Each row is a point on a landscape with many valleys, with its height.
A ball rolls from a point to the lowest of its 2 nearest points, and stops where none of them is lower. Distance is the straight distance between rows; heights are no part of it.
J501: [141  99 132 207 115 131 132 190 131  90 151 104 174 101  52 102 109 132
 200 126 128  78  67 102 175 116 161 164 145 104 129 166  92  80 178 124
 157 118 187 112 145  48 135 141 129 138 151 121 124 133 115 142 145 106]  (h 46.6)
J154: [ 93 127 130 140  97 138 129 144  86 104 122 109  79 140 169  86 159 141
 129  62 116 134 142 143 108 143  73 129 129 156 177 159 136 116 136 147
 115 174 162  93 168 127 171 128 164 113 118 131 145 147 140 143 165 103]  (h 38.5)
J909: [111 162 147 151 117 145 137 153 111 105 144  95 136 135 117  95 120 123
 129 132 129 138 148 110 137 156 104 142 133 132 150 152 139  90 158  98
 129 155 152 105 157 126 156 129 158 101 128 154 143 117 135 120 122  63]  (h 40.1)
J518: [116 149 121 128 109 145 143 169  74 130 107 101  61 148 169  80 153 149
 133  86 117 118 140 146 105 148  68 133 140 154 177 166 145 112 163 154
 123 193 183 126 189 153 182 116 170 111 122 139 137 158 128 145 181 116]  (h 35.6)
J542: [131 150 128  79 126 167 134 108 121 168 103 137 134 109 148 143 128 122
 125 186 148 129 118 148 151 142 125 146 126 164 117  99  93 131 116 123
 140 134 152 185 111 167 110 116 120 161 120 142 100 114 113 131 115 162]  (h 27.2)
J866: [137 128 127  73 124 166 119 115 101 161  85 152 119 112 207 145 152 129
 112 158 147 130 121 167 150 139 123 137 119 173 132  91 108 142  91 158
 136 145 132 172 115 158 116 105 142 164 125 124  99 111 117 131 126 186]  (h 31.3)
J135: [149 128 118 108 105 168 137 162  96 201  55 157  91 112 179 129 131 168
 118 163 118 117 106 161 135 100  80 167 139 174 141 118  53 159 105 168
 157 141 180 194 158 172 109  97 138 136 124 129  98 127 128 162 159 213]  (h 31.4)
J398: [166 152  91 102 157  81 105  79 144 150 142 159  97 144 134 197 122  82
  82 178 132 120 162 167 101 123 186  91 126 107  96 103 207 162 102  86
 116  97  52 180  79 165  86 171 115 146 114 125 103 154  94 125  79 116]  (h 48.6)
J190: [135 155 118 134 165 130 135 136 166 122 167 103 162 136  81 139 110  95
 143 182 118 142  82 102 127 137 176 127 143 116  82 113  93  80 154  88
 134 114 129 139 105 119  93 146 102 140 140 129 127 105  84 133 110  94]  (h 67.7)
J760: [145 108 133 194 119 111 125 192 168  86 170  99 197 110  63 117 114 123
 176 152 107  96  67  89 149 124 166 149 151  96 114 140 114  67 175 111
 151 114 152  94 126  38 106 146 132 139 159 128 135 101 110 148 126  87]  (h 49.8)
J199: [100 130 149 170 109 145 125 144 115  97 142 100 128 120  94  93 116 126
 156 126 128 133 136 112 155 125 104 148 134 130 139 160 107  91 146 107
 133 134 161  93 152 120 148 137 129  89 135 121 143 117 128 129 128  73]  (h 44.0)
J840: [100 154 124 129 123 121 123 109 104 109 159 104  89 146 171 120 154 134
  86  91 146 157 176 122 124 170  79 129 110 146 160 142 167 136 124 121
 115 145 101  87 149 123 153 113 161  82 111 142 149 133 170 117 106  73]  (h 30.6)
J665: [126  79 121 103 107 102 104 110 156  83 154 165 169 140 121 148 136 110
 124  93 115 105 140 148  75 131 133 102 125 101 139 105 187 151 123 128
 118 121  95 115  87 101 117 141 135 157 139 127 138 130 108 106 159 123]  (h 46.2)
J914: [ 93  93 151 154 105 153 128 143  93 116  96 120  74 117 173  88 159 145
 146  72 120 142 123 156 132  89  95 124 126 142 153 152  94 134 108 172
 117 146 155 110 154 135 149 128 126 108 120  72 139 126 124 161 181 149]  (h 29.3)
J863: [142 138 111 116 154  61 122  91 152 155 139 123 122 151 112 178 124  92
  79 170 146 119 148 123 100 146 201  84 112  81 113  84 206 152 135  94
 107  73  25 153  99 157  89 140 115 129 131 182 126 126 138 136  81 101]  (h 41.4)
J765: [111 145 148 163 141 135 102 130 120 130 155  66 146 111  96 124 122 136
 117 168 158 144 137 108 185 135 137 139 117  84 119 142  93  97 146 128
 130  89 131  79 137  93 103 134 104  67 151  89 135  73 123 142  94  86]  (h 52.5)
J558: [119 111 140 160 112 160 152 148 120 143  96 147  80 108 113  96 107 171
 186 109 106 131 112 127 140  54 101 136 153 131 102 163  56 134 109 158
 127 126 177 145 150 173 144 125  82 118 110  79 117 141 137 146 164 179]  (h 29.4)
J309: [138 193 148 125 132  72 150 161 121 144 134  78 172 149 132 133 108 101
  90 184 159 137 124  95 132 181 188  97 107  78 129  90 191 112 175  88
 117 113  78 134 132 110 124 105 166 115 142 203 149  90 184 139  84  98]  (h 66.5)
J626: [150 156 129 175 127 166 151 139 144 105 138 121 133 142  88  79  92 157
 166 129  79 133  98  76 106 119 115 174 145 152 136 157  97  95 145  93
 132 171 176 100 159 146 155 148 160 142 106 174 126 152 121 112 127  77]  (h 31.5)
J138: [134 152 122 145 134 128 153  86 143 113 150 156  99 131 143 135 112 131
 121  85  71 163 162 114 115 102  89 144 159 181 111 151 120 127  76  96
 110 153 132  91 142 140 131 138 138 123  89 151 144 185 144  93  93  81]  (h 43.9)
J279: [120 106 130 142 116 145 143 156 106 150  81 141 140 122  78  93 109 134
 174 101 133  83  67 138 147 117 131 160 151 147 155 160  69 152 146 156
 149 136 210 174 156 137 146 112 115 144 126 135 114 143 114 139 182 162]  (h 43.1)
J295: [ 96 107 148  93 127 130  90 134 115 143 105 100 183 107 123 113 143 116
 102 154 170 116 129 151 170 155 148 118  97 109 175 107 140 141 150 175
 149 107 112 141 113 111 106 101 117 122 158 110 141  73 124 125 138 151]  (h 29.0)
J316: [109 130 147 148 125 157 145  86 123 124 140 123  61 109 177 121 130 153
 118 133 102 168 159 145 167  66  76 136 134 150 101 166  90 134  76 132
 110 122 113  94 135 166 127 128 102  66 107  81 145 137 150 129 103  99]  (h 47.7)
J215: [145 106 131  98 124 181 122 130 101 160  64 156 102 105 233 131 165 140
 119 145 121 142 105 184 138 109 116 140 122 156 133  95  84 152  71 189
 141 138 139 160 134 146 115 107 141 156 139  95 104 111 106 147 148 211]  (h 34.3)
J682: [120 181 132  81 128 158 136 145  80 150 111 114  92 137 199 127 149 137
 105 144 159 138 155 137 142 164  96 126 112 163 157 129 154 118 135 127
 119 173 134 139 150 160 167 102 172 124 125 142 117 127 145 129 121 138]  (h 44.9)
J103: [144 161  97 108 156 128 134 106 173 130 169 123 142 140  83 167 106  94
 134 197 115 142  92 125 103 131 175 129 140 124  77 109 109 103 145  80
 128 112 128 177  97 146  98 152 105 155 131 131 115 125  72 126 110 108]  (h 69.3)
J834: [ 82 104 142 122  95 110 105 151 110  91 131 104 154 132 150 111 151 130
 114  72 137 121 151 121 115 159 116 120 102 128 194 137 165 124 141 142
 128 139 124  94 135  94 146 120 164 122 141 146 153 114 157 122 154 106]  (h 41.2)
J773: [106 123 112 118 137  84 112 128 133 106 156 153 117 159 200 142 175 128
  84  47 127 157 157 120  84 181 141  99  94 136 148  94 187 146  86 144
 101 118  65  73 139  65 139 113 181 153 136 141 136 148 173 113 113 132]  (h 46.8)
J308: [115 112 152  99 132 171 117 130 112 165  81 135 137  89 131 117 135 117
 133 188 164 115  88 164 190 143 120 148 123 149 150 133  79 128 134 165
 160 115 154 174 124 135 106 106  95 124 146 106 116 108 107 141 149 176]  (h 31.6)
J467: [148 149 103 114 147  73 125  97 157 135 151 135 117 149  99 193 114  76
  90 195 128 123 131 143  82 138 197  91 128  86  96  95 206 136 144  86
 106  84  49 175  88 156  85 159 111 139 140 159 120 135 100 130  97  96]  (h 45.1)
J260: [155 172 133 166 136 158 152 172 141 114 135 104 166 142  94  79  94 139
 156 154  98 129  88  84 117 155 138 163 144 140 147 147 115  85 176  97
 141 169 175 126 154 122 153 136 177 149 115 182 130 127 117 116 131  76]  (h 24.9)
J522: [105  86 126  89 134 113  91 105 145 126 127 120 181 115 115 129 144 116
 101 147 159 117 135 152 138 143 159 106  95  92 148  83 158 156 138 167
 132 108  91 139  88 121  96 113  98 135 156 105 138  73 108 117 133 154]  (h 23.4)
J929: [123  84 116  94 150 104  93  80 162 116 144 135 163 114  86 147 136 109
 100 169 148 118 142 163 123 122 156 103  98  67 113  99 167 159 150 148
 124 103  83 137  71 118  92 134  71 123 157  80 130  82  90 113 124 156]  (h 29.6)
J979: [124  81 154 181 114 148 147 163 101 140  91 148  67  93 108  90 122 176
 192  89 131 127  95 138 151  47 118 120 137 116  97 168  56 137 130 182
 133 120 164 144 142 151 154 129  65 108 114  57 117 152 153 150 184 195]  (h 33.1)
J433: [107 127 148 159 103  93  99 154 122 112 148  65 185 121  98 119 118 130
 106 143 149 125 163 109 147 154 127 128 114  79 161 135 145 112 164 130
 131  96 141  92 148  78 117 121 150  82 152 140 155  73 151 134 114  77]  (h 58.1)
J270: [143 147  96  84 141  47 121 143 129 133 142 176 108 160 169 161 139 101
  92 118 159 114 160 102 101 179 181  68  98 114 111  85 234 157 114 116
  90 114  19 123 103 122 130  87 169 166 127 181 132 151 181 136  92 161]  (h 51.5)
J127: [138 151 124 166 173  90 128 145 165 123 180  81 163 140  93 152 119 101
 118 166 114 147  87  84 126 133 186 115 140  96  80 109 107  78 149  90
 118 102  98  97 108  86  72 153 103 106 146 136 143  85 104 136  92  67]  (h 65.5)
J591: [140  70 116 120 104 129 108 112 154  82 154 164 164 127  54 138 116 120
 169 127 129  92  95 151 105  99 132 122 142  92 117 145 135 147 162 134
 140 128 149 145  88  98 140 161  87 149 135  86 116 143  78 117 179 157]  (h 54.4)
J384: [125 136 129 143 115 161 153 134 130 142 101 135 107 125 105 100  97 155
 175 119  96 134 116 114 128  81 100 153 156 149 113 153  65 125 116 126
 124 142 192 143 155 172 149 129 108 136 113 118 118 134 125 137 147 152]  (h 24.1)
J647: [100  84 137 152 143 104  99  73 140 109 150 106 147 113 104 147 129 143
 104 122 149 155 169 116 148 111 124 133  98 105 127 135 114 139 114 130
 127  97  89  73 114 108 100 134  88  66 126  99 150 103 141 111  97  91]  (h 47.9)
J363: [135 143 125 165 124 165 157 139 140 127 120 126 120 133  81  85  85 157
 180 124  85 130  97  86 121  96 112 167 155 150 121 156  66 110 136 106
 130 151 190 126 160 161 156 140 132 141 117 145 123 141 118 125 136 111]  (h 30.1)
J951: [109 124 139 116 115 152 134 158  93 148  72 130 118 127 134  99 132 130
 151  99 132 107 100 150 138 122 109 138 136 165 171 148  92 144 135 162
 138 151 187 162 163 148 147 108 135 144 125 123 118 130 118 143 180 159]  (h 42.7)
J561: [128 114 131 151 117 115 133 169 166 101 158 103 207 122  65 121 112 102
 157 163 116  99  86 105 134 145 169 130 154  96 123 125 133  88 178 115
 147 103 147 131 118  66 106 133 124 147 158 145 140  99 105 140 129  96]  (h 52.6)
J196: [115  60 132 156 136  83 109  61 156  97 165 137 140 120  99 165 126 134
 116  92 124 156 172 116 127 101 120 139 113 125 119 134 123 146 102 117
 134 109  77  83 111  98  95 142  92  66 119 105 161 140 143  95  92  86]  (h 43.2)
J547: [104 159 138 135 127 137 138 114 119 110 145 115 112 138 142 121 130 126
 106 107 128 154 167 114 127 150  95 133 126 153 142 147 148 116 118  98
 117 151 124  92 143 138 147 127 148 109 110 154 144 133 156 109 105  68]  (h 35.1)
J559: [127 130  97  95 150  64 110 130 139 127 147 169 115 160 189 154 157 115
  83  83 149 138 165 117  95 179 170  78  94 115 131  80 213 162  95 137
  92 106  25 101 115  99 129  98 169 163 131 154 129 142 171 121 100 148]  (h 49.5)
J581: [113 101 144 146 153 145 118 119 150 117 146 110 148  95  64 124 121 130
 156 150 152 135 119 115 181 108 145 137 123  92  85 139  87  86 160 135
 142  98 124  93 111  97 120 144  59 100 156  66 130 104 114 134 113 140]  (h 58.5)
J549: [152 140 111  83 150 145 118  69 138 162 123 141 118 113 170 170 135 111
 113 180 133 126 146 161 145 115 147 125 119 142  88  99 131 148  80 108
 126 120 107 163  83 176 102 140 107 163 112 123  95 124 104 113  89 147]  (h 53.6)
J646: [120 149 131 100 140 157 137 119 143 148 125 126 156 118 100 130 116 105
 144 189 142 131 101 132 151 142 148 144 134 142 108 110  88 109 140 112
 141 120 154 173 114 148 104 125 100 151 130 129 111 109  99 134 119 137]  (h 21.6)
J627: [163 114  88 114 100 146 129 109 151 150 110 168 129 148  86 126  98 142
 173 107 102 107  85 146 103  80 103 151 169 117  88 131  82 174 107 144
 136 134 194 178 118 160 146 148 106 148 118  96  98 147  87 137 165 207]  (h 28.1)
J95: [126  59 134 132 126 137 121 128 148 102 130 149 151 103  48 117 123 123
 179 117 156  97  89 146 156 105 140 131 140  98 105 143  98 133 171 154
 151 119 159 146  99  99 149 146  59 137 142  72 115 140  96 127 172 182]  (h 56.8)
J370: [165 148 113 102 120  87 141 125 154 110 162 178 141 156 112 175 115 100
 109 150 113  97 133 113  53 153 159  96 138 109 118 105 244 128 141  96
  99 103  52 134  92 128 119 119 163 166 131 201 143 171 141 117 127 101]  (h 56.3)
J681: [125  64 141 143 148 142 119 132 149 108 134 130 147  84  48 115 129 132
 173 126 165 116 108 131 184 106 142 133 126  88  84 142  95 101 179 158
 157 104 141 110 102  86 143 145  47 114 158  52 119 126 118 133 139 179]  (h 59.0)
J587: [177 148  80  86 162 111 102  68 143 153 133 160 103 132 176 186 128  95
  98 164 126 120 167 178 120 111 157 106 130 132  85  99 166 161  75 100
 121 111  91 168  75 167  99 160 124 161 108 114  91 151  93 111  79 139]  (h 51.3)
J464: [131  52 115 133 146  69  93  82 174  93 159 137 167 118  66 166 124 123
 102 155 139 117 156 131  94 105 142 108 104  54 114 112 167 148 162 138
 120  94  81 104  81  96  94 150  66  96 163  91 147  95 106 109 119 130]  (h 36.4)
J2: [145  65 120 123  87 133 111 121 142  79 141 158 168 135  90 124 134 131
 172  83 111  74  93 141  91 103 131 126 138 102 145 144 140 155 136 139
 138 143 155 131  96  96 137 146 121 167 125 120 109 159  89 124 198 147]  (h 51.9)
J849: [130 181 142  97 124 160 134 159  81 152 113  90 112 136 160 106 139 121
 114 163 161 127 149 138 153 175  96 135 125 147 169 139 148 104 171 125
 137 170 155 156 164 157 167  98 169 100 139 145 129 124 133 133 131 113]  (h 42.4)
J575: [167  90 112 127 117 145 135 121 145 152  93 170 107 126 120 114 119 155
 170 100 111 125  96 164 118  57 103 131 162 107  72 130  66 175  99 174
 136 131 182 172 114 159 146 139  81 134 116  59  94 142  98 140 176 234]  (h 32.0)
J484: [105 151 116 109 145 123 128 109 121 124 133 141 101 144 209 139 159 121
  95  74 125 158 165 138 119 147 114 109 119 166 134 115 158 141  73 130
 108 138  99  92 134 125 140 120 156 144 109 126 121 138 149 114 101 126]  (h 49.7)
J835: [107  67 164 147 123 169 112 142  96 133  79 116  78  99 176  90 174 150
 128 100 141 143  98 176 148  89 119 125 106 131 169 142  92 140 114 200
 130 133 132 118 148 129 138 121 124 101 151  42 144 108 110 164 193 176]  (h 33.7)
J80: [112  34 156 212 105 119 121 148  97  98 113 129  84  74  94  96 142 171
 191  68 157 126 107 141 170  73 109 128 110 113 100 164  75 105 159 171
 147 116 135  92 122 119 174 156  67  80 132  45 130 156 173 136 168 175]  (h 40.5)
J940: [134 155 122 101 128 144 143 121 147 125 138 141 165 142  98 132 105 117
 143 142 113 128 121 107  97 151 143 132 138 147 121 115 146 115 133  91
 130 146 142 144 121 147 134 127 149 173 112 174 126 136 119 113 126 109]  (h 61.1)
J457: [129 135 140 154 160 130 107 142 141 132 146  79 155  91  73 129 124 133
 129 170 159 142 114 104 204 132 164 139 122  68  95 132  81  85 163 144
 144  83 127  74 125  60  91 140  82  86 170  64 127  73 112 160  99 129]  (h 55.5)
J770: [173 163  81  99 155 114 128  93 143 132 146 174 118 153 173 166 119 107
 112  93  92 128 171 140  86 122 123 108 158 161  91 112 163 142  67 103
 107 126 126 124 109 145 131 145 152 170  95 141 115 184 112  90  97 135]  (h 55.0)
J853: [113 145 145 149 133  82 112 126 136 132 150  67 184 130 104 141 113 122
  87 166 153 137 154 100 132 149 161 110 109  70 137 111 143 124 152 122
 117  76  97  95 129  95  92 124 126  95 146 162 145  67 152 133  91  77]  (h 60.9)
J81: [156  63 116 144 119  73 108  71 160  80 177 187 131 137 131 186 148 120
 106  65  90 127 164 120  74 119 105 135 139 127 137 126 180 160  84 122
 125 110  58  99 100  68  78 147 137  97 125 135 168 189 133  85 111  84]  (h 30.8)
J235: [126 123 141 118 122 171 135 153 103 182  63 149 103 101 133 113 125 140
 140 175 143 108  83 163 169 117  95 161 137 166 151 145  51 144 128 167
 157 123 182 190 157 161 112  98 107 124 130 113 106 127 118 155 165 192]  (h 34.4)
J143: [120  94 143 178 118 146 146 163  96 133  94 134 108 104  68  92 104 142
 199  96 141  91  72 125 160  86 129 152 146 126 130 176  59 129 151 156
 140 125 199 151 154 129 154 126  88 122 133 103 117 150 132 144 178 158]  (h 40.2)
J447: [133 201 147 130 162 145 144 139 128 150 145  76 142 137 137 128 124 107
 108 193 146 148 109 104 158 160 159 129 115 131 110 113 103  90 149  76
 129 134 124 147 125 143 116 140 137 123 128 155 121  94 116 130  84  86]  (h 16.2)
J288: [113 120 133 139 114 157 146 152  95 138  80 137  77 124 184  99 147 157
 148  81  95 142 125 154 116  73  95 124 141 146 133 142  78 142  89 174
 121 150 175 130 162 153 139 121 129 132 109  85 118 132 119 160 175 175]  (h 25.2)
J702: [147 163 114 107 113 165 157 153 100 190  72 138  83 120 185 129 122 173
 119 151 102 131 138 140 125  94  72 157 141 171 125 115  69 145  94 143
 138 155 185 174 155 185 129 111 150 148 117 135 100 122 131 148 133 192]  (h 28.4)
J504: [141 187 132 110 150 116 128 105 107 162 131  96 102 147 170 152 139 125
  66 172 176 133 158  99 156 163 176 102  82 115 129 116 174 146 115  71
 127 113  41 132 123 160 125 130 144 118 105 185 110 122 173 136  53 102]  (h 30.7)
J989: [102  99 157 159 118 163 136 112 121 117 125 129  73  99 148 107 126 160
 152 127 117 157 142 144 168  63  84 131 126 139 100 165  79 118 100 151
 121 118 131  93 130 156 140 131  80  70 117  58 143 129 143 136 133 137]  (h 44.3)
J890: [135  74 148 129 134 164 129 119 141 134  97 154 105  98 130 110 145 147
 169 114 126 137 106 162 152  71 116 120 136 123  96 132  78 149 105 178
 131 130 151 141 109 148 142 128  65 125 124  49 110 126 107 134 168 207]  (h 36.0)
J843: [115 127 137  86 136 154 114 114 126 159 112 123 169  95 110 132 136 103
 119 208 168 118  93 156 184 159 152 143 117 120 125 107 102 120 146 149
 160 108 133 176 102 124  85 114  90 137 150 118 117  96  98 141 117 159]  (h 27.5)
J378: [129  93 140 193 113 139 140 173 104 105 120 115 146 102  53  91 103 136
 202 103 136  73  71 114 170 107 146 162 145 117 139 181  79 107 168 139
 147 123 202 134 145  91 153 132 111 134 144 122 124 146 124 134 169 125]  (h 43.4)
J296: [149 176  92 115 124 143 163 149 115 169  82 132  87 144 199 123 125 167
 118  95  73 141 152 128  98  94  66 139 152 166 109 114  89 143  74 146
 118 164 186 131 157 174 142 122 159 163 111 139 104 142 139 135 123 188]  (h 23.7)
J739: [113 123 150 146 106 101 125 164 149 110 150  89 207 125  85 120 114 108
 131 155 125 110 124 104 135 154 157 122 135  94 145 121 153  97 168 116
 139 107 133 112 127  79 111 125 141 130 156 163 149  86 137 133 120  86]  (h 55.1)
J535: [128 167 143 159 152  80 132 141 149 139 159  66 174 145 107 146 118 102
  91 177 135 142 114  93 131 154 185 106 123  79 106  96 141 102 153  96
 113  88  90 110 123  97  84 139 127 107 144 170 139  71 136 142  81  71]  (h 63.1)
J692: [168 149  83 105 108 154 142 107 154 146 125 153 143 159  96 130  92 143
 156 109  80 113 108 113  83 114 105 154 162 147 107 126 119 147 100 112
 128 152 182 145 128 165 146 141 151 181 114 153 107 158 104 116 139 155]  (h 16.8)
J674: [100 136 128 136 127  85 111 106 120 108 154 109 126 147 143 140 139 134
  73  96 151 152 184 106 113 165 111 121  97 121 166 129 170 153 128 118
 116 106  71  86 137 101 121 110 158  84 117 168 155 115 187 114  96  64]  (h 24.3)
J730: [ 87 112 128 111 112 104 110 138 119  97 141 128 133 147 180 125 167 135
  98  49 131 143 152 127  95 172 127 109  94 137 177 114 174 136 114 143
 110 138  95  79 138  85 147 115 171 143 136 142 144 128 164 121 141 123]  (h 44.2)
J513: [118 169 140 101 123 137 144 153 124 130 124 121 174 139 115 115 110 109
 136 152 137 129 125 112 127 169 146 131 131 145 147 117 148 106 158 103
 140 151 144 153 135 131 144 114 158 158 123 180 126 119 136 120 122 111]  (h 62.8)
J416: [128  56 119 117 126  81  93  86 168  83 157 162 159 132 110 161 137 116
 107 110 122 114 160 147  79 114 135 103 113  83 132 105 184 164 127 131
 114 110  75 106  83 101 105 148 108 119 148 101 150 113 107 102 144 124]  (h 42.5)
J527: [ 89 119 152  95 120 146 111 139 107 133 106 108 151 120 142 111 143 116
 120 123 159 122 134 148 157 149 127 122 113 140 177 123 133 129 134 155
 135 130 134 136 129 128 134 110 135 129 137 116 132  93 125 127 150 137]  (h 33.6)
J489: [141 176 100 108 132 141 154 118 130 140 111 146 112 145 170 127 116 144
 129  90  84 143 155 117 100 121  86 132 149 175 111 126 123 132  82 117
 112 164 168 115 146 164 155 129 157 171  99 157 112 160 138 113 116 147]  (h 17.1)
J643: [156 172 118 109 158  82 139 111 136 162 139 126 109 151 143 167 128 102
  79 157 158 130 153  98 122 156 200  89 101 121 104  95 198 141 118  60
 120 105  27 150 119 163 112 134 133 141 106 196 115 146 162 139  59 105]  (h 36.1)
J237: [103 141 136 153 120 136 152  97 120 108 142 133  70 125 156 114 120 139
 127 100  90 173 163 134 142  86  69 139 146 170 112 159  98 128  85 114
 112 147 134  92 152 156 133 132 125  85  98 110 151 157 149 117 106  84]  (h 47.8)
J380: [151 158 107  90 134 112 137 113 151 123 156 164 146 153 116 165 108 102
 120 148 117 118 140 119  73 153 154 105 137 133 109 107 197 128 121  83
 114 129  95 148 104 146 124 127 152 179 114 179 129 154 121 105 114 109]  (h 58.6)
J210: [127 162 132 133 142 135 148 102 144 113 150 141 125 134 128 133 113 122
 119 113 101 154 156  99 112 135 117 135 140 165 119 140 140 111 105  77
 116 150 118 101 139 145 138 135 146 134  98 171 143 159 139  97 100  71]  (h 39.7)
J283: [170 208 126 138 152 143 162 179 135 141 121 101 166 151 120  95  90 131
 132 184 118 150  83  85 116 191 145 158 130 151 131 120 110  94 190  84
 148 184 170 164 151 136 159 132 186 149 120 183 127 118 122 121 115 104]  (h 16.9)
J53: [149 130  89 112 108 157 142 116 154 156 116 156 145 143  71 120  92 140
 170 126 106 106  80 125 105 112 117 165 165 137 108 130  84 153 123 122
 139 138 197 178 132 163 142 140 120 160 122 132 105 142  93 132 154 172]  (h 23.6)
J460: [113 152 147 114 117 153 132 171  80 144  95 103 119 133 138  93 135 122
 135 131 148 111 126 153 151 153  98 140 136 158 182 153 125 114 166 144
 141 158 179 158 169 147 162 105 160 114 137 135 128 128 125 137 164 124]  (h 39.6)
J394: [ 95 133 150 107 106 125 106 162  99 124 119  86 159 132 134 104 137 118
 112 119 155 116 152 136 151 164 122 120 110 123 190 136 160 119 166 144
 135 131 133 124 142 109 146 104 164 107 147 139 151  94 145 125 141 110]  (h 37.5)
J607: [119  67 154 186 122 145 137 157 109 122 103 139  92  84  75  95 117 157
 202  93 153 114  91 133 171  75 128 134 135 111 101 165  67 112 163 167
 139 113 167 129 129 125 167 138  56 111 134  63 118 155 148 137 173 181]  (h 36.6)
J569: [138  51 129 161 117  64 112  65 160  80 175 159 146 125  97 188 129 130
 114  87 107 137 164  96  93 117 108 147 126 124 136 130 153 147 101 115
 137 102  60  96 113  76  71 140 119  70 129 146 174 167 151  88  97  66]  (h 36.9)
J872: [110 162 123  98 131 154 132 133  90 142 117 123  72 140 244 132 171 140
  93 109 136 150 157 150 128 152  95 113 111 164 150 122 146 131  92 153
 109 158 120 107 151 142 160 111 172 131 124 114 115 126 144 138 117 146]  (h 47.2)
J198: [150  72 125 113  80 124 104 125 153  67 156 164 172 142 111 138 145 129
 149  87 104  73 108 139  65 108 123 114 129  99 161 133 179 146 129 135
 130 136 125 109  89  87 120 146 145 174 125 138 113 167  99 121 188 123]  (h 49.6)
J344: [171 154  91  98 135  49 129 127 137 130 150 185 103 159 134 181 124  91
  93 144 134 101 151 113  76 167 182  74 128 108  98  92 252 149 125  94
  89  96  23 144  95 140 124 115 160 161 125 188 134 172 155 134 101 128]  (h 53.8)
J698: [152 104 109 136 140  72 119  84 152 110 165 183 112 145 147 178 150 114
  88  55  99 135 175 113  84 143 123 122 148 146 131 120 190 163  79 117
 117 104  48 101 114  74  93 132 143 117 109 158 160 190 153  87  87  75]  (h 24.4)
J459: [115 152 118 125 116 149 144 178  72 152  94 112  46 149 210 100 169 153
 119  85 107 129 130 162  93 131  73 117 133 159 173 143 118 121 138 177
 121 185 176 129 201 146 170 113 179 126 127 114 122 154 122 168 177 154]  (h 32.7)
J573: [123  87 156 118 131 187 117 133 102 148  68 134  91  98 200 107 172 144
 127 137 132 143  95 178 156 100 117 129 115 139 155 126  89 147  89 196
 138 133 129 141 140 141 125 114 123 126 150  62 129 100 104 149 174 195]  (h 36.7)
J822: [109  77 155 142 133 158 125 106 139 115 120 133 111  94 113 111 132 146
 164 119 133 143 130 140 167  76 112 131 122 123  97 146  87 119 116 155
 128 116 132 100 110 135 143 135  64  98 127  56 131 120 124 126 144 160]  (h 40.4)
J257: [115 171 149 111 125 111 137 154 117 134 135  92 174 141 125 127 118 105
 103 159 154 133 144 104 139 176 157 111 108 106 149 112 172 107 161 102
 126 127 101 133 134 120 131 108 158 124 134 176 143  92 161 123 102  93]  (h 64.8)
J966: [134 150 111 104 150 106 130 102 142 123 147 166 120 148 164 156 138 107
 100  83 113 137 174 124  99 151 134 104 134 157 114 118 182 140  81 101
 108 130  83 103 118 124 129 126 146 158 100 161 132 163 142  96  98 107]  (h 52.4)
J244: [137 194 140 111 154 139 142 112 120 161 137  92 124 134 156 147 129 113
  91 189 159 141 137 108 157 158 164 121 101 138 115 110 136 113 126  67
 127 134  90 151 119 166 121 134 139 136 114 171 115 115 141 128  70  96]  (h 24.0)
J478: [112 108 124 144 130  78 113  89 138  98 159 147 121 143 151 156 152 129
  84  59 122 152 175 107  94 154 106 126 115 141 154 123 171 162  92 122
 117 111  59  80 126  83 103 118 151 109 115 160 158 145 179 100 100  75]  (h 16.0)
J693: [146 209 140 126 154 142 150 168 124 152 130  84 159 140 131 113 116 107
 121 205 141 150  92 107 154 186 154 143 124 144 122 107 100  84 178  82
 144 153 157 175 137 132 126 127 160 130 131 161 118 100 117 134 102 102]  (h 7.2)
J727: [175 177  84  99 119 147 151 124 140 151 116 156 138 161 123 128 102 158
 134  95  79 118 123  97  74 142  97 150 150 163 115 119 147 137  99 113
 122 178 174 123 138 156 158 133 177 196 105 185 108 169 133 111 126 160]  (h 8.1)
J515: [ 93 121 149 155 124 134 116 108 126 108 150  96 135 121 107 121 121 126
 124 128 143 146 156 114 156 124 112 138 113 121 134 147 112 108 126 114
 129 109 123  83 133 122 123 132 110  74 133 109 147 100 135 125 106  75]  (h 48.3)
J841: [121 149 125 131 114 161 151 178  76 162  76 120  46 137 180 100 144 165
 133 110 101 122 131 152 111  97  68 132 142 153 160 154  88 140 122 170
 128 166 186 158 189 175 145 109 156 122 119 111 119 138 125 164 181 164]  (h 29.5)

For each start below, name the point where the ball stops.
J681 | J522
J370 | J522
J989 | J727
J647 | J478
J966 | J460
J138 | J478
J398 | J693
J235 | J727

Call two points neighbours if one is among the 2 nearest of the other. Go from one point of each pair to the other, from neighbour to neighbour, staying as low as possible. Name the highest point that can't be avoided.
J646 / J693 | J549
J288 / J646 | J573
J478 / J727 | J237
J384 / J522 | J681
J727 / J646 | J235
J460 / J143 | J279
J384 / J693 | J626
